A landscape with many valleys, sampled at points; each row gives a point and its height.
A ball rolls from a point to the lowest of its 2 nearest points, and stops where none of them is lower. Distance is the straight distance between rows; heights are no part of it.
(854) h=236: [ 29  10   8 -16 -26 -14  -2 -25  44   8 -21  39 -10 -12 -50 -14 -10  12
  13  -6  32 -13]
(626) h=347: [ 21 -18  24  21  -4   7   6  17 -20  15  23 -30 -10 -19 -50 -13  -5 -33
 -16  14   7  12]
(200) h=233: [ 30  29 -10  33  16   1  11 -29  -1 -37  -8  22  22 -13 -21  -3  -7  19
  34  20  -3 -41]
(865) h=406: [ 40 -23 -37  13  19  33  25 -42  15  11 -19  34   5  -6  -1  40 -27  -4
  -5  -8  22  -6]
(932) h=356: [ -5  -5  35 -26  40   1  13   6  -2 -19 -17 -18 -22  22  29 -34  26  -3
  12   0  10  46]
(904) h=639: [-26 -15   3 -13  10 -17  14  -2 -13 -42  -9   1  -2  18  15 -40  -1   5
  20  33  40 -16]
(153) h=167: [-16  -3 -24   6  -9  28   9  27  -7  -8  17  -7  -4 -29  52  37   7  13
  10  13 -19   8]
(772) h=469: [ -7  -4 -57  32  29  12   6   6  22  32 -43   3  27   0 -21  21 -26 -23
   6 -41   0  14]
(308) h=363: [ 18 -13 -11  -9 -11  33  24 -45   3  15 -12 -12   1  -5  15  20 -29   6
  -2 -51  29  33]
(595) h=441: [ 15 -13 -32  46  23  27  17  -5   6  -7 -20   2  27   4 -30  25 -32 -16
   6  -4  17   0]
(426) h=415: [ 16 -26 -27 -26  -2  10 -16  -6  49  33  -6 -20  11 -11  10  24  36  10
 -17  -6  22  21]
(314) h=178: [ 24  -4  -7 -26  -4  21  19 -22  34 -12 -20  33 -20 -11  -4 -75   3  -5
  19  12  34  -9]
(936) h=281: [ 35  23 -38  -7  16  13  23 -48  -6 -23   0  52  35 -16 -28 -15 -22   1
  27  -4   1 -37]
(1054) h=339: [-19  -1   1  35 -12   8 -16  44 -13  31  -7   0   9 -31 -27  40 -16  13
  12   7 -19 -22]
(526) h=231: [ 11  12  10 -46 -29   5  12 -15   5  -6 -11  10 -14 -13   9 -59   2  -1
  -5  27   7  -6]
(1026) h=328: [-13 -23  -5 -15  -5 -28 -34   8  -8   6   3 -50  -2  18  -3  20  21  22
  16   3  37   5]
(915) h=628: [ 17  34   8  26 -50  -2 -10  13  -1  18  12 -21  12  13  27   0  37  19
   6   1 -28  21]
(47) h=179: [  6  25  -8  42  11  11  21 -15  20 -39 -13  17  -9 -12  -4 -40  11  13
  38   4  19  -9]
(863) h=457: [ -6  41   1 -45 -27  -7   1  17  25  12   0  19   5   0  -8   4 -34 -38
 -29 -24 -32  16]
(542) h=396: [ 35 -36  -8 -14 -15  17  22 -17  -5  17  19  -7   7 -33 -17  18   5 -26
 -36  29 -36 -14]
(136) h=616: [ -8   5  16   9  12 -48 -43  37  13   8  14  -3   5  33 -12  17  20 -17
  -3   9 -13 -18]
(252) h=366: [-10  20 -31 -27   7 -27  44 -35   5 -22   7  10  29  23  -1 -16  -9  10
  -5 -17  35  -4]
(519) h=528: [-13 -16  17 -12 -22 -46 -41 -20 -36   2  39 -32 -27  25 -37  -2  -3   1
  -7  -2  21 -29]
(72) h=390: [-13  43  20 -22  11   2  10  25  -3 -12 -11   8 -18  16  57 -35   5   1
  14  -9  10  40]
(157) h=476: [  6  -8 -27 -26 -17  -7  10 -40  -5 -19   6  13  21   0 -42  16 -29 -20
  -2  12 -45 -12]
(988) h=374: [ -7 -21  24  -2  25  30  -4  26 -15  41 -18 -34   4 -14  42   4  -1   4
 -21  -7  -9  32]
(245) h=621: [-51  10 -18  48  -8  14 -10  21  -2  20 -29 -11  21  -4  35  25  -2   9
  -6 -25 -56  16]
(1062) h=460: [ 22 -41  -8  -2   2  -3 -10 -18  10 -18  33  15  30  17 -45  -7  -1 -34
 -44  27   1 -29]
(29) h=445: [ 17  -4 -37  -7 -14   0  12 -31   6   0 -18   3  10 -19  -5  36 -18   0
   3  -4 -14 -16]
(819) h=241: [ -3 -52   8  20 -30  22  -7  -8  -4   5  -8  -7 -13  -9 -44  32 -52 -23
  -8  16 -24 -13]
(1028) h=333: [-11  31  -5 -40 -15  -9  -4 -20  24 -20   2   0   6  15  24 -22  12  33
   7 -31  35  10]
(941) h=562: [ -4  27  32  -7  20 -17  -3  43 -38  29  14  18 -11  34  39  -5  30   7
 -11  21 -17   3]
(254) h=488: [ 22 -15  19   0  23 -16  17 -20  -4   0  21   3  25  10 -32 -39   6 -19
 -42  16  33 -25]
(377) h=210: [ -7  17  28   7  20  -6 -15   6  16  -7  -4  37  11 -15 -10  29 -23  18
 -11  -7 -17 -40]
(730) h=492: [-18  40  16 -33  -8 -22 -20  60  10  23 -18   3   0  16  15  -3 -13 -15
 -17  -4 -38  10]
(65) h=291: [-22 -50  -4  16 -17  16 -24  10  15  -6 -11 -34   8  11 -15  34 -25 -17
  -9   3  10  -2]
(325) h=606: [  4  45  22  18 -31  -7   2  31   8   4  40  14  14 -11  11  -4  40  26
   5  10   3  10]
(73) h=573: [ -1  38   4  -1 -43 -10   0  12  18 -24  36  15  28 -32 -22 -11   5  15
  21  20  -5  -8]
(721) h=434: [ 18 -30 -17  -8 -10  13  36 -33  22 -10  47  28  33 -12 -38  17   2 -31
 -47  20 -13  -2]
(809) h=424: [  5 -27  53  17  22   6 -31  40 -29  23  -4 -35 -18  -5  20  -7  18   0
  -4  15  -3  15]
(630) h=553: [ 33  30  23  17  11 -37   4 -18 -36  -1 -24 -18  -9  35 -17 -19 -17 -20
  -3  -1 -28 -18]
(185) h=414: [ -3 -12 -24 -25 -11  -3  45 -37  21   2   3  -7   1   6 -13   5  12 -18
 -34 -20 -21  44]
(670) h=323: [ -1 -11  17 -47  39  20   5 -32 -14 -11 -22  -7 -19  11  26 -26  10  22
  20 -33  28  73]
(832) h=389: [-16 -24  43  31  24   6  -2  36  -1   5   7 -36   2  -1 -16  -2   9 -30
 -18  14   4  18]
(88) h=188: [-16  12  52  24  38   0   2  12   6 -27  13  24  10  -6  19   4   9  10
 -25  10  -4 -42]
(227) h=614: [-23 -14   4   5  -1 -17   0  -8 -30 -34  13 -13 -13  15  27 -60  51  31
  20  44  27 -13]
(781) h=245: [ 14  21 -45  -8  11  41  29 -10  -8  -6   9  39  26 -25   1   6 -37 -15
  10 -37  17 -11]
(49) h=560: [ 20  47 -39  -1  13 -11   7   8  25  10  -3  18  23  -6  -1  10  29   5
  12 -23 -12  -2]
(890) h=585: [ -1 -31  29  17 -14  21 -18  -3 -13 -43   2 -30 -14  -7  31 -40  35  19
  18  44  25  -5]
(723) h=116: [ 31   7  -6   0  18  30  15   3  16 -24 -35  -2 -25  -5  14 -45   4 -23
  32  16  24   9]
(232) h=529: [ -4  17  25   4   3  -7 -37  52 -17  45 -25   1 -10  31  45  -5  11  -6
 -16  15 -37  24]
(613) h=373: [ 12 -24 -19 -53 -13 -13 -21  -1  10  -6   9 -29  15   0  14  -6  43   9
   5  13  50  18]
(312) h=559: [-16   1   0  17  -3 -33 -30   8 -37  45  -1 -40  -7  36   8  11  21   3
 -10 -18 -34  12]
(107) h=129: [-33  21  43  17  23  -7  30  -8  -9 -23   7  15 -17   6  32 -15  19  43
 -13   1   0   6]
(335) h=647: [-17  22 -11  56  -9  13   8   2  -4 -15  -3  -2  14 -13  23  29   0  12
   9 -11 -79   4]
(1025) h=249: [-17 -11  -3  -7  28  48  21  33  17  -8   9   2  19 -17  20  14 -29 -28
 -15 -12  44   0]
(737) h=527: [-24 -18  10  -6 -21 -39 -33  14 -24  49   2 -37   0   6 -29  25 -11 -17
 -28 -15 -23  -4]
(422) h=348: [ 27 -19   7  -1 -16   6  17 -14 -38  20   9  26  -7 -39 -42  15 -33 -23
 -35  34 -28 -32]
(298) h=187: [-65  11  20   0  17 -28  21  -1  -3  -4  17  22  -6  10  24 -49  37  72
  14  11  19   5]
(313) h=202: [  2  -6 -31  -8   6  39  36  -6  11  -9  27  24  17   4   4   2 -48 -32
  -6 -46  60   7]
(827) h=487: [  5   5  -4 -29 -23   1   4   1   9  -5 -13 -23  11   8   4 -11 -31 -48
 -20   3 -31   4]
(32) h=132: [ -9 -12  11 -16  -8  11  -3  18   7   1 -21  15 -16 -25 -16  17 -52 -11
   7   1  27  -8]
(712) h=591: [-29  15  34  14   9 -52 -11  44 -17   7  41  20  -7  32   0   4  43  12
  -1  18   1  -2]
(457) h=203: [-25   4  10   0   0  25   0  40  10 -12  14  12 -19 -32  18  24 -14  -2
   2   8   8  -7]
(882) h=289: [-14  -7   5 -33  13  18  17 -20  14  -5   5   8 -30 -17  26 -25  41  43
  23 -42  23  48]
(787) h=564: [  5 -25  13  -7 -34 -33 -22 -43 -26  -8  19 -20 -23  13 -37 -50  11  14
   3  23  13 -39]
(121) h=405: [-14   9 -24 -37  -2 -27  21 -32  32  -6   2   5 -10   8  15  17  30  14
 -25 -29 -23  12]
(578) h=508: [  2   4  -5 -12 -55  -7  13 -29 -23 -21  22  -5  -5 -29 -48 -13 -30  -4
   0  23 -21 -13]
(357) h=540: [ 10  25 -12   0 -48 -10   5  10   5 -11  -1  -7  11 -13 -60  -6 -21 -21
  24  10  -5  10]
(622) h=593: [-35   8 -10  41 -27 -16 -25  23 -25  37 -20  -8  -3  28  34  36  15  20
   4   2 -48  -1]
(1031) h=517: [ 15 -30  27  17  32  19   2 -11  22 -18  -4  -3   4   7  -4 -22   5  -8
 -16  23  38 -10]
(1015) h=521: [ 24  15  23   2 -14 -12 -11   4 -25 -11 -14 -39  -6  21  31 -32   0 -22
  -9   4 -22   4]
(518) h=481: [ -6  -6   4   2 -13 -28 -54  -1 -55  36  30 -32 -12  12 -12  26 -27 -12
 -17  -7  11 -38]
(577) h=295: [ 23 -33  12  16  -8  -5  -9 -14 -33  18   9  -4 -25  -2 -60  -1 -26 -34
 -14  22 -27 -17]
(581) h=285: [ 31   9  20 -40 -25  17  25 -20  -8  11  -9 -21  -8 -30  16 -28  11  19
 -15  -2   9  39]
(797) h=191: [ 12 -20  -4 -10  -9 -13   7 -23  18   6 -18  37 -10   3 -53  17 -51  -1
  -2  17  35 -17]
(648) h=418: [  9  -2   5  23 -14 -14 -21  16 -49  14  21 -35   8 -19 -11  36  -7   7
 -11  15  -2 -38]
(901) h=235: [  3 -19  -2  -1  48  -6   0  24  -4   9 -45  -9 -15  25   3  13 -21 -17
   9   0  20   1]
(718) h=393: [ -2 -30 -13 -17   9  16  40 -49  27  -9   0  19 -15  12  -6   0  -2  -1
  -4 -22  16  31]
(271) h=190: [-22 -29 -21 -11  19  20   5  16  -5   2 -41   3 -31   7   9  31 -59 -29
   7  -7  19  10]
(1069) h=530: [ 21  50 -32 -16  35 -10 -15   7  18  -6  -7  49  26   5  -9  27 -11  -7
  34 -15 -35 -13]
(323) h=282: [-10 -42   5 -14  30 -17 -19  28 -30  -2 -15 -47 -12  30  -8  16   2 -18
  13  15  40  32]
(15) h=422: [-14  45   3 -27 -16   9  11  23  27 -12   7  13 -19  -1  30 -28 -13 -23
   7 -33 -11  30]
(79) h=244: [-36  13 -20  -6   9 -16  30 -28  15  -6  13  25 -22 -20  17 -18  44  54
  23 -16  15   8]
(576) h=661: [-11  -6 -15  -1  26  -1  12  21 -16 -11  -9  12  16 -10   3 -28 -13   8
  24  25  76 -25]
(477) h=602: [ 18 -12   9   6 -23 -31 -38 -31   2 -17  -5 -16 -20  17 -13   7  17  18
   8  17 -16 -46]
(986) h=636: [  2   2  16  49 -21 -18 -52 -12  -1 -28  19 -20  -5  19 -20  11   5  10
  11   5 -52 -29]
(234) h=329: [  2  -7  21 -16  10  40  15 -12  -4  19  -6 -25   6 -22  13  -4  -1   9
 -19 -36  28  44]
(52) h=668: [ 15  25  10  40  -8  -7 -30   0  16 -40  24  10  -2  22   9   7  43  27
  21  25 -40 -30]
(856) h=234: [-17 -13 -55   3   7  39   1  10  18  14  -2  -3  12 -29  57  27  14  -2
  -2 -41 -31   8]
(795) h=701: [  4  20   9  60 -37   6 -34  28 -18 -10  33  27   3  26   2  26  36  27
  26  37 -22 -17]
(946) h=592: [ 12  19  -9  11   3   6  12  25   9  38  -8  -7  -5 -17   2   1  32   5
   3  -5 -22  23]
(293) h=550: [  5 -63  37   7  33  15 -14 -12   4 -16   7 -19  -1 -10   5 -34  46  25
   0  29  37   5]
(1027) h=271: [ 14  13  15  43  10  -3 -27  13   6  19 -18  11  16  -9 -27  24 -25   5
   6   5 -48 -26]
(744) h=500: [ 14  28 -48  13  40  -2 -14  14  36   8 -38  40  19  10 -25  13 -38 -31
  34 -35 -22  -3]
(123) h=279: [-12  -4 -37 -19  40  21  15  18  -7  25   3   3 -16  -9  76  18  21  -1
  -3 -39 -14  30]
(977) h=371: [-26  26 -12 -25 -24 -10  -3 -27  24   2   6   8 -20   2  33  34   7  32
  11 -62   9   5]

Where does a ball stop that starts at each point below?
(915) | (865)
(426) | (32)
(986) | (107)
(185) | (723)
(325) | (865)
(737) | (107)
(809) | (723)

Call two points neighbours if one is among the 2 nearest of the other. Go from one point of each pair to the other, from neighbour to neighbour, staying as low as possible. Name the highest point that can't be avoided.
(723), (1028) | (718)
(153), (32) | (457)
(865), (723) | (946)
(153), (313) | (1025)
(153), (723) | (854)
(32), (819) | (65)
